Each scene shows the same named points in several views. A view is turned or mirrored, shifted and resized as a whole, has a little noise and may leave points out.

Scene 1
View 1
J_753: -24 19 -26 13 18 -9 21 20 13 7 -10 2 -17 23 -4 -1 -27 -12 4 9
J_594: -4 9 -32 7 -1 -32 14 5 21 0 -2 -12 -21 28 8 -8 -22 -29 -4 21
J_798: -26 4 -25 9 4 -29 -29 10 6 14 2 3 -31 16 -7 -18 -6 -19 -4 17
J_233: 6 -5 -23 22 -13 -36 21 -17 0 6 -2 -5 -16 23 -8 11 -6 -27 -25 14
J_53: -5 12 -27 14 -1 -24 27 -2 5 2 -8 -4 -13 18 -8 11 -13 -30 -17 13
J_414: -13 -18 -8 34 -20 -25 23 -4 -2 4 -10 6 -16 31 -3 8 -9 2 -23 13
J_934: -14 33 -49 -3 42 -24 2 13 33 30 27 -16 -23 23 0 -31 -35 -33 30 5
J_651: -22 1 -15 21 2 -19 1 8 -2 9 -12 9 -23 22 -11 1 -12 -7 -12 12
J_376: -39 29 -32 8 18 -7 9 22 9 10 6 2 -11 4 -13 -4 -14 -28 3 7
J_597: -60 23 -24 8 -17 1 23 42 11 -29 -19 3 -1 -2 3 9 -7 -29 -13 22
J_558: -16 10 -27 10 0 -24 8 11 13 -1 -9 -3 -21 21 1 -2 -17 -24 -7 18
J_504: -9 28 -38 2 15 -24 9 4 10 7 0 -8 -18 10 -11 2 -14 -43 -6 13
J_32: 19 15 -36 5 10 -45 -19 -29 -10 24 4 -5 -30 7 -30 8 5 -51 -27 12
J_544: -30 14 -34 11 -10 -21 25 9 12 1 17 -9 -1 3 -3 -2 -4 -40 -10 13
J_715: -36 -13 -9 26 -29 -23 -14 3 -17 0 -9 14 -18 5 -17 8 16 -13 -35 18
J_697: 11 36 -49 -10 20 -30 26 8 32 -6 -9 -22 -21 25 9 -1 -34 -53 3 22
J_180: -27 20 -33 -5 -11 -27 -30 16 4 -14 -19 0 -27 -2 -7 1 6 -49 -24 31
View 2
J_753: -33 8 -7 30 26 -15 14 -8 -12 16 15 13 -11 9 24 14 -10 -11 28 19
J_934: -29 12 8 47 13 -47 12 -23 -10 5 2 -3 -20 -5 -3 35 -2 -13 14 -8
J_180: -10 11 10 28 20 2 23 11 15 -32 30 8 -13 25 21 -5 -12 2 3 16
J_697: -12 21 5 37 16 -17 42 -10 -24 -3 12 -10 -22 8 7 27 -18 -36 8 17
J_544: -12 22 -7 23 28 -13 13 4 -14 -13 21 -8 -19 10 11 -1 2 -3 40 14
J_798: -22 -12 6 29 21 -18 5 -4 13 -7 28 11 -13 10 9 4 -12 13 15 5
J_558: -19 1 -1 26 25 -9 20 -1 -9 1 27 4 -16 13 15 6 -18 -7 22 19
J_376: -29 22 -4 31 22 -18 8 -4 -1 0 8 11 -10 9 23 11 7 -2 27 11
J_53: -9 4 -7 12 21 3 23 -2 -16 4 21 -1 -14 8 13 7 -9 -12 31 26
J_504: -12 13 2 23 15 -8 23 -6 -6 -6 12 0 -14 7 10 16 -2 -12 17 15
J_715: -11 -13 -6 4 29 12 2 13 12 -11 41 14 -9 19 21 -20 -8 23 35 24
J_594: -15 0 0 29 24 -15 25 -5 -17 1 27 -6 -22 9 5 10 -23 -14 22 16
J_651: -24 -11 -6 16 25 -3 8 -2 0 11 27 15 -9 10 19 2 -13 5 28 21
J_414: -16 -21 -14 4 32 5 10 2 -15 17 40 5 -15 10 14 -7 -21 3 45 29
J_32: 13 -13 9 -1 -2 11 21 -9 11 -17 16 -4 -12 -1 -9 17 3 0 9 13
J_233: 1 -12 -6 2 20 8 21 -1 -15 2 31 -7 -18 6 2 2 -14 -6 35 25
J_597: -33 38 -11 35 41 -4 17 18 -9 -12 27 13 -11 30 45 -15 -7 -5 35 27
View 3
J_753: 13 6 -3 -7 -8 5 -25 13 -17 34 -36 4 -19 9 20 2 1 17 23 -7
J_715: 10 36 -1 -23 22 9 -9 0 16 10 14 33 -23 27 8 22 2 23 16 15
J_697: 15 -1 34 -2 -26 15 -3 -14 -41 42 -59 14 -9 -1 3 5 20 13 24 -25
J_180: 11 24 35 -24 -5 21 12 -10 13 14 -19 21 -21 22 13 36 11 19 36 -10
J_504: 14 10 18 -10 -18 17 -3 -5 -20 31 -28 4 -6 11 -2 10 10 14 27 -6
J_233: 14 22 6 -3 10 8 -9 -15 -25 28 -7 39 -10 12 -13 1 14 19 7 5
J_544: 0 18 18 -34 -10 13 -15 -3 -19 28 -26 9 -6 11 4 17 12 11 1 11
J_414: 14 25 -12 -6 25 -1 -26 1 -15 23 -6 45 -23 13 8 -1 5 23 2 7
J_558: 15 13 11 -10 -1 10 -13 2 -14 24 -32 23 -16 11 12 12 7 19 18 -10
J_32: 28 19 20 6 -7 25 20 -19 -16 17 4 18 8 20 -39 10 8 20 32 0
J_597: -12 22 17 -45 -7 6 -23 0 6 38 -30 9 -41 15 49 24 17 12 19 4
J_798: 26 15 9 -10 3 18 -5 17 3 2 -23 15 -3 20 3 25 -10 23 23 -9
J_376: 8 9 6 -22 -19 13 -17 14 -8 29 -29 -13 -10 14 14 14 0 13 25 2
J_594: 17 11 18 -8 0 10 -13 -2 -28 23 -41 31 -7 6 2 10 9 18 7 -12
J_651: 16 18 -8 -7 9 6 -19 10 -4 22 -11 19 -20 18 12 7 -1 21 22 0
View 4
J_798: 3 -3 12 13 -7 5 4 -15 16 -17 -12 0 -4 -4 0 11 -3 8 -3 6
J_934: 26 1 7 2 11 -5 1 -20 8 -6 -12 -18 -13 -8 8 15 -3 -9 18 2
J_233: 0 -19 7 -4 -15 -6 -1 -10 17 -2 13 8 -2 -9 9 13 4 10 -8 12
J_376: 7 -7 7 2 -3 -1 3 3 7 -22 -8 -10 1 -11 8 13 -7 -3 9 5
J_558: 7 -9 8 9 -10 -1 3 -4 13 -10 5 -1 -6 -6 10 8 -5 1 -2 8
J_594: 10 -8 7 7 -8 -4 2 -9 13 -2 8 0 -12 -4 13 9 -5 -1 0 9
J_697: 17 -4 2 -2 0 -3 -5 -3 6 0 12 -8 -24 -3 23 2 1 -9 8 1
J_715: -16 -15 12 10 -23 2 6 -2 19 -23 -3 13 8 -7 0 14 -4 17 -14 13
J_32: -6 -10 5 -17 -5 5 -10 -19 17 -10 -4 5 -12 -8 6 9 20 18 -6 1
J_414: 2 -22 12 11 -20 -5 5 -7 18 -5 15 7 9 -11 2 15 -5 9 -13 18
J_180: -11 0 7 5 -13 9 1 2 14 -22 -7 7 -17 2 14 1 -1 8 -5 1
J_597: -5 -8 7 13 -18 -3 11 25 6 -27 2 0 0 -4 18 7 -21 -6 2 10
J_53: 4 -16 6 -2 -11 -4 -1 -1 12 -8 12 0 -3 -10 12 11 1 3 -3 9
J_544: -1 -10 5 -4 -10 -11 5 1 10 -13 -2 2 -4 -6 16 20 -9 0 7 12
View 5
J_651: 2 -17 -6 6 -1 9 5 7 13 13 -9 6 -18 12 -12 -17 0 16 3 16
J_715: 17 -10 -12 19 -16 25 15 -1 18 0 1 5 -32 2 2 -13 -11 14 8 2
J_53: -9 -14 -4 -7 14 21 10 22 21 10 -9 9 -13 11 -14 -13 8 0 14 7
J_697: -25 -19 -10 -8 44 18 7 32 16 18 -27 5 12 40 -18 -6 21 -6 14 3
J_753: -11 -22 -5 3 15 8 1 18 7 15 -13 6 -8 20 -26 -5 15 17 5 28
J_414: 9 -13 8 5 -4 6 17 21 24 6 -1 12 -20 -1 -4 -30 -2 7 9 20
J_233: -3 -9 5 -8 5 19 14 21 25 7 -7 12 -17 10 -6 -28 0 -7 13 -3
J_594: -8 -16 0 6 20 13 12 25 13 10 -18 9 0 31 -11 -19 9 -1 9 7
J_597: 3 -19 -25 31 17 34 20 23 13 -3 -2 4 -14 9 -14 23 18 21 18 30
J_32: -14 -7 -10 -23 4 30 -3 -4 16 16 -19 4 -20 26 -9 -24 -9 -10 8 -35
J_504: -17 -16 -9 -5 17 24 2 15 9 12 -17 6 -8 28 -22 -6 11 2 9 1
J_798: 1 -17 -9 18 -2 13 1 -2 -1 12 -18 3 -12 35 -11 -17 -5 14 -2 0
J_376: -14 -20 -11 7 9 25 -1 10 -3 8 -11 6 -14 26 -33 6 14 15 5 17
J_934: -29 -23 5 1 21 11 -12 15 -18 15 -29 9 7 59 -43 -13 17 5 -3 8
J_544: -9 -12 -1 12 10 36 13 23 4 -6 -5 13 -14 24 -24 -2 13 0 15 5
J_558: -3 -17 -6 9 13 13 10 18 14 11 -14 6 -6 23 -10 -15 6 7 8 11
J_180: 4 -14 -33 21 14 34 12 1 14 9 -19 -3 -12 29 4 5 -2 9 11 -12
View 6
J_376: 30 -1 7 -18 -34 15 -10 14 5 22 -30 12 -26 19 -8 -3 -7 2 -15 37
J_53: 2 7 -9 -8 -36 8 -5 4 -8 30 -15 33 -2 10 8 -19 -27 15 -2 36
J_233: -12 4 -12 -2 -33 -3 3 -3 -19 30 -14 33 11 6 13 -24 -21 19 12 31
J_651: 0 -16 -4 -19 -29 15 2 -8 -4 24 -22 16 3 4 -12 -23 -8 13 -11 28
J_594: -2 1 -5 -13 -13 2 -6 0 0 37 -30 27 -22 8 3 -22 -37 6 9 33
J_715: -6 -4 -22 -28 -27 6 21 5 -33 11 -3 8 20 10 -23 -28 15 17 -6 26
J_558: 2 -1 -6 -20 -18 10 -3 1 -1 30 -23 23 -15 9 -7 -21 -26 7 -2 33
J_934: 26 -12 30 -1 -12 2 -26 -4 24 39 -61 13 -52 16 11 6 -22 -12 12 32
J_180: 7 22 -12 -38 8 17 8 7 -18 24 4 18 -15 29 -21 -5 -4 -3 5 31
J_32: -2 15 9 5 -12 5 -2 -21 -21 28 1 31 12 27 21 13 7 2 33 24
J_753: 16 -12 4 -17 -35 20 -12 1 14 30 -33 21 -20 6 -6 -17 -26 9 -21 36
J_414: -17 -16 -19 -13 -41 2 9 -3 -15 24 -22 23 17 -8 -7 -43 -20 25 -8 30
J_504: 16 12 4 -9 -22 11 -11 3 -1 31 -18 28 -19 22 7 0 -19 2 5 35
J_597: 25 17 -25 -46 -33 18 4 41 -7 19 -13 16 -28 17 -31 -29 -25 12 -36 45
J_798: 4 -13 5 -23 -3 8 4 -10 -7 24 -28 5 -12 13 -17 -11 5 -2 7 24

Which points are out of place in each view (at most two, in the order of its rows)? Write none if all are in place.
view 1 -> none
view 2 -> none
view 3 -> J_594, J_651
view 4 -> J_180
view 5 -> J_504, J_558
view 6 -> none
